A landscape with many peaks, sampled at points; each row gives a point and its height.
A climber steps from a point to whichever of its 2 nearest points has the largest rise for the distance, and stops where none of them is higher. Distance is the straight distance between rows; heights are no part of it.
Mugo: [152 123 113 122 158 107 212 129 134 103 130 179 179  89 161 114 234 172
 147  94]  height 25.6
rosab: [116 107 177 157 127 102 115 132 161 204 192 149 135 149  84 102  93  98
 102  97]  height 64.0
kesel: [159 135  95 129 116 144 105  95 141 103 129 145 114 154 123 153 169  91
 129 116]  height 21.3
Poka: [143 156 110 123 139 125 115 151 123  64 140 130 119  89 164 162 136 101
 127  98]  height 67.7
pes: [ 94 102 137 119 116  92 123 144 120 121 111  89 138 113  94 100  83 119
 107 110]  height 55.8
Dase: [161 124 145 108 142 101 139  75  96 115 127 110 102 147  63 126 156 106
 162 133]  height 8.9
Kuni: [115 115 168 138  91  70 133 150 152 212 168 151 122 158  85 118  65 126
 110 116]  height 68.9
duf: [155 142 112 129 135 152 105 189 130  70 134 129 156  72 196 146 106 107
 125 103]  height 64.5
miv: [105 128 153 122 118 108  95 127 137 174 121 143  99 128 103 114  70 119
 100 133]  height 40.7
selav: [108 183 115 129 177 145 170  92 130  79 136  87 198 109 120 127 174 157
 152 144]  height 68.3
sepo: [105  99 127 153  93 155  74 125 149 174 113 157 121 176 136 112  76 113
 114 143]  height 34.0
taz: [184 130 109 121 133 120 151 163  64  71  95 153 133 139 109 158 181 149
 180 113]  height 17.2
dil: [109 177 115 154 140 136 153  90 160 105 127 109 157 140 113 157 223 159
 127 118]  height 33.9
fevu: [105  65 149 134 130 199  88 177 133 190 130 103 144 137 185  98  78 113
  98 129]  height 57.5
Nir: [ 67 114 146 120 104 124 157 147  95 161 101 102  97 123 127 105  78 190
 129 176]  height 39.0
botot: [111 141 135 155 115 119 112  91 150 144 166 117 141 152  74 110 157 109
 146 139]  height 17.4
totot: [136  57 165 142 121 144 153 188 134 232 161 150 150 167 160 103  68 104
  71 112]  height 54.6
ris: [163 128 103 142 136 152  95 129 176  97 163 133 178  83 144 129 151  97
 136 125]  height 43.2
bev: [167 141 105 117 159  88 180 123 117 107 136 141 118 142 134 184 233 155
 128  77]  height 8.3
zevo: [128 109 101 160  84 157  88 122 154 139  95 155 118 166 143 135 102  86
 115 124]  height 30.2
Zek: [156 125  90 118 123 181 137 146  95  99  98 149  81 147 191 153 121 126
 143 143]  height 59.6
Kili: [151 126 117 136 151 183 109 188 125  77 110 132 136  76 204 135  81 118
 129 116]  height 63.5
teted: [102 131 153 158 146 113 105  96 179 173 189 116 144 137  82  94 115 104
  87  96]  height 59.8
gak: [113 105 131  92  92 116 179 123 131 194 102 105 112 138 129 109  67 211
  80 154]  height 13.1
Vuf: [ 97 140 148 137 134 131  94 180 105 150 123 133 127  92 137 118  94 138
 130 173]  height 62.1
Kek: [146 147 113 136 126 107 177 125 115  67 142 120 202 117 114 135 220 182
 179 125]  height 38.3
saf: [139 148 119 128 130 105 118 132 126  90 143 137 174  83  94 129 168 125
 173 152]  height 49.0
rapon: [147 117 101 135 100 147  90  99 136 105 104 164 107 162 122 147 131  91
 119 122]  height 25.5
voki: [149 131  97  97 105 117 113 113  83  97  92 162  84 183 161 178 152 125
 125 122]  height 59.5
tubu: [113  99 141 148 138 193  74 182 130 182 147 108 128 119 194 115  86 130
 120 156]  height 58.9
Zogu: [ 96 125 137 130 120 130 113 149 106  96 100 115 103 121 109 116  80 119
 118 105]  height 55.3
moz: [138 107 146  94  99  76 146  61 132 154 145 100 120 167  69 115 109 122
 136 115]  height 54.7
roge: [ 71 127 135 144 114 150 100 159 109 181 122 140  97 137 150 111  89 147
 127 181]  height 56.3
Vobuf: [141  76 151 138 113 121 166 201 136 229 144 145 169 169 123 110  65 133
  49 110]  height 54.2
leta: [143 145 117 137 127 105 142 117 103  82 141 113 179 111  87 120 201 138
 187 156]  height 44.2
muzuf: [102 105 138 102 119 137 132 139 133 215 153 132  91 141 181 104  50 140
  89 149]  height 66.0
gedeg: [169 173 105 116 166 135 144 109 155  92 171 149 159  85 160 150 193 124
 141 149]  height 35.9
Nutom: [118 129 116 144 146 180 104 172 124  78  90 124 106 102 173 126  82 117
 108 104]  height 62.0
Rulu: [145  92 115 158 127 183  70 197 150 135 113 118 178 100 206 146 105 122
 136 134]  height 56.2
Teg: [102 148 159 150 157 110 128 110 141  80 145  88 175  90  75 105 148 152
 150 129]  height 57.9
suk: [ 89 116 140 136 137 168 124 138 103  83  88 112  97 123 138 115  58 133
  98 102]  height 58.4
Muleg: [128 158 133 125 150 137 106  75 159 144 204 113 111 137 119 117 133  90
 112 123]  height 53.1
Serus: [175 141 106 138 132 138 153 170  82  90  71 186 101 139 127 167 167 155
 152 107]  height 17.5
Vura: [119 101 118 147 143 211  81 189 136 141 128 106 137 102 216 127 109 140
 124 154]  height 57.6
dabe: [154  98 107 129 120 180  91 137 132 144 129 108 106 125 172 120  71  89
 143 137]  height 48.6
nise: [162 144 111 107 143  95 162 127 143 106 132 156 102 123 157 178 208 132
 117  75]  height 11.9
lemet: [155 125 102 112 120 102 180 145 153  89 135 176 170  74 181 138 213 145
 147 106]  height 19.1
vil: [128  93 152 121 121 100 152 185 133 213 136 128 153 138 106 110  71 135
  51 105]  height 56.7
Lati: [175 156 123 132 175 128 149 106 110  76 142 147 130 108  96 150 195 137
 154 130]  height 16.3
siz: [ 91 165 126 152 111 117 121  89 150 136 168  88 162 173  96 131 185 131
 150 137]  height 20.9
pevo: [122 114 150 112 114  89 130  60 158 135 141  99 110 157  77 104 113 112
 110  95]  height 59.7
nogog: [167 146 112 119 165 107 216 131 122  82 133 152 202 125 134 131 232 196
 171 105]  height 32.4
befod: [ 91 120 152 105 119 118 165 142  80 134  94 106  90 111 127 107  84 173
 154 158]  height 42.2
labek: [138 137 117 149 120 149 129 147  99  98  62 166  98 147 116 157 151 141
 154 151]  height 22.0
Nadon: [153 168  97 123 172 141 165  89 166 140 151 141 159 117 172 147 214 117
 126 148]  height 28.8
zosep: [116  53 158 136 124 169 118 179 120 226 151 129 151 147 170  89  69 110
  92 117]  height 56.1
zev: [153 167 103 123 157 128 139  79 143 139 158 140 124 154 136 158 217 120
 130 143]  height 35.4
nabat: [ 96 119 157 106  75  72 129 131 106 167 112 102 115 155  99 117  88 130
 147 136]  height 18.2
tak: [120 149 133 142 111 100 123 117 114  72 114 106 131 150 100 160 180 140
 151 107]  height 22.9
Negu: [105 130 148 128 122  98  99  83 147 116 141 111 112 139  84 121 105 116
 101  94]  height 65.3
toz: [112 179 111 137 154 122 187 103 159 107 122 117 174 129 146 158 230 159
 125 113]  height 44.9
sunez: [122 137 138 137 129 150 126 120 104 115  56 158  81 149 106 138 117 151
 142 160]  height 27.4
nulas: [112 177 101 125 160 130 189 107 142  92 132 106 195 106 163 143 186 158
 135 124]  height 58.2
veb: [171 148 108 113 179 148 158  64 108  86 148 118 129 119  96 128 182 123
 157 136]  height 13.5
Lif: [133 115 109 125 121 163 124 146  97 120 104 127  94 117 166 122  88 115
 153 162]  height 52.0
mem: [ 96 115 122 153 109 176 105 121 129 132  67 162 100 155 118 115 103 154
 113 159]  height 36.0
fad: [118 122 136 155 150 144  95 104 178 165 205 117 147 126 116  94 120  82
 104 103]  height 57.2
Beku: [133 138 107 106 114 134 118 132  77  89 100 143  82 172 176 170 114 124
 136 129]  height 72.9
los: [166 139  83 110 121 122 127 108 145  98 143 137 107 137 175 176 191  97
 110  95]  height 16.5
sidem: [157 131  96 128  98 111 153 182 146  78 109 177 163  80 174 146 174 124
 150 116]  height 15.1
depi: [ 94 108 157 139 112 128  91 129 155 195 108 165 104 162 122 110  60 124
  87 124]  height 37.5
Rolet: [ 94 100 136 111  73  93 157 142 121 208 113 122 114 162 115  97  62 149
 129 145]  height 16.6
lufel: [135 186 121 136 144 139 118  77 165 144 187 121 126 134 126 148 173 101
 130 143]  height 46.5
firo: [131  87 143 122 128  92 134 150 150 183 159 107 151 109  98  95  78 102
  77 102]  height 59.9
Pipop: [151 108 161  87 121  99 128  73 101 133  89 138  78 159  86 139  99 133
 140 119]  height 6.1
Kegol: [156 131 122 114 164 126 144  57 120 116 149 103 123 131  77 110 156  96
 150 135]  height 10.8
fazo: [130 156 118 126 118 124  94 147 120 121 121 153  95 121 141 162 132 101
 134 156]  height 51.7
lapa: [151 105 111 127 116 152  82 125 142 140 160 105 130 134 156 117  87  67
 133 111]  height 47.0
Boro: [155 161 111 121 132 130 124 156 120  87 104 159 101 105 157 175 152 108
 124 112]  height 61.1
Ked: [105 102 121 104  79 108 174 116 134 211 100 122 111 159 115 113  64 181
 114 166]  height 14.9
fus: [149 124 104 134 120 138  96 131 159 113 167 118 145  99 145 120 134  73
 139 124]  height 44.8
nevo: [115 142 160 143 112  90 106 128 110  79 103  92 123 138  83 138 139 142
 151 119]  height 21.1
tof: [181 141  96 130 140 142 131 119 172  91 158 142 164  70 168 144 182 111
 148 124]  height 40.1
Venib: [136 143 140 116 127  98 118 133 112 117 128 130 137  81  74 120 134 116
 174 163]  height 53.7
Ful: [106 144 141 133 126 110  96 163 109 133 102 133 133  81 102 124  99 114
 146 165]  height 58.6
Nodug: [114 130 156 119  98  75 110 125 100 110  93  93 104 154  90 133 119 131
 165 137]  height 19.9
lir: [ 86 175 140 140 172 125 143  93 141 101 147  71 181 103  99 111 153 156
 154 140]  height 61.3
pinos: [118 159 132 135 144 117 109 139 138  56 142 113 135  96 120 140 136 116
 118 106]  height 71.8
Zega: [116  87 139 105 103 136 164 136 130 228 158 134 113 155 172 100  34 151
  71 133]  height 62.8
lata: [101  82 140 121 132 109 118 150 127 151 134 103 155 111  98  87  67 101
  76  91]  height 58.0
ponis: [174 147 127 125 153 105 156 137  76  65 123 143 117 141  96 168 190 152
 164 110]  height 19.3
vekiz: [ 90 117 142 125 128 175 106 151 125 195 156 126  97 128 196  96  77 137
 108 170]  height 61.9
Roz: [104 121 114 116 114 162 148 138  74 102 105 124  88 123 150  98  93 147
 149 158]  height 47.3
fam: [167 114 146  96 143 102 128  96  78 117  97 132  83 152  74 134 131 124
 166 140]  height 7.5
Didi: [111 109 175 132 129  87 130 129 142 110 127  90 153  71  60  96 122 151
 144 131]  height 55.4
fon: [105 149 143 140 149 121  94 106 150  85 143 110 118 108  89 128 124 109
 100 101]  height 67.5
bonip: [ 82  85 128 147 120 164 125 123 136 159  79 147  99 136 116  90  90 169
 104 162]  height 44.6
Piduz: [134 139 140 111 128 121  93 111 122 146 123 144  84 138 125 130  94  92
 124 149]  height 44.7
mulav: [124 110 149  92 129 115 148  76 107 148  71 139  78 148 122 124  61 144
 110 137]  height 4.3
lidu: [106 162 122 150 114 108 117  98 149  97 127 106 139 153  95 156 198 142
 129 110]  height 26.3

Call two points neighbours if one is among the 2 nearest of the other. Go from one point of each pair to the other, from neighbour to neighbour, staying as high as possible. Name the lowest point that can't be avoided.
firo / ponis | taz
pinos / firo | Zogu
Kuni / firo | miv
tubu / Vuf | roge

Write out the way that a climber takes from each point below.
leta | saf > Venib > Ful > Vuf
siz | lidu > dil > toz > nulas > selav
kesel | rapon > zevo > sepo > depi > miv > Piduz > fazo > Boro > Poka > pinos
Nodug | nevo > tak > lidu > dil > toz > nulas > selav
fam | Dase > Kegol > veb > Lati > ponis
suk | Nutom > Kili > duf > Poka > pinos
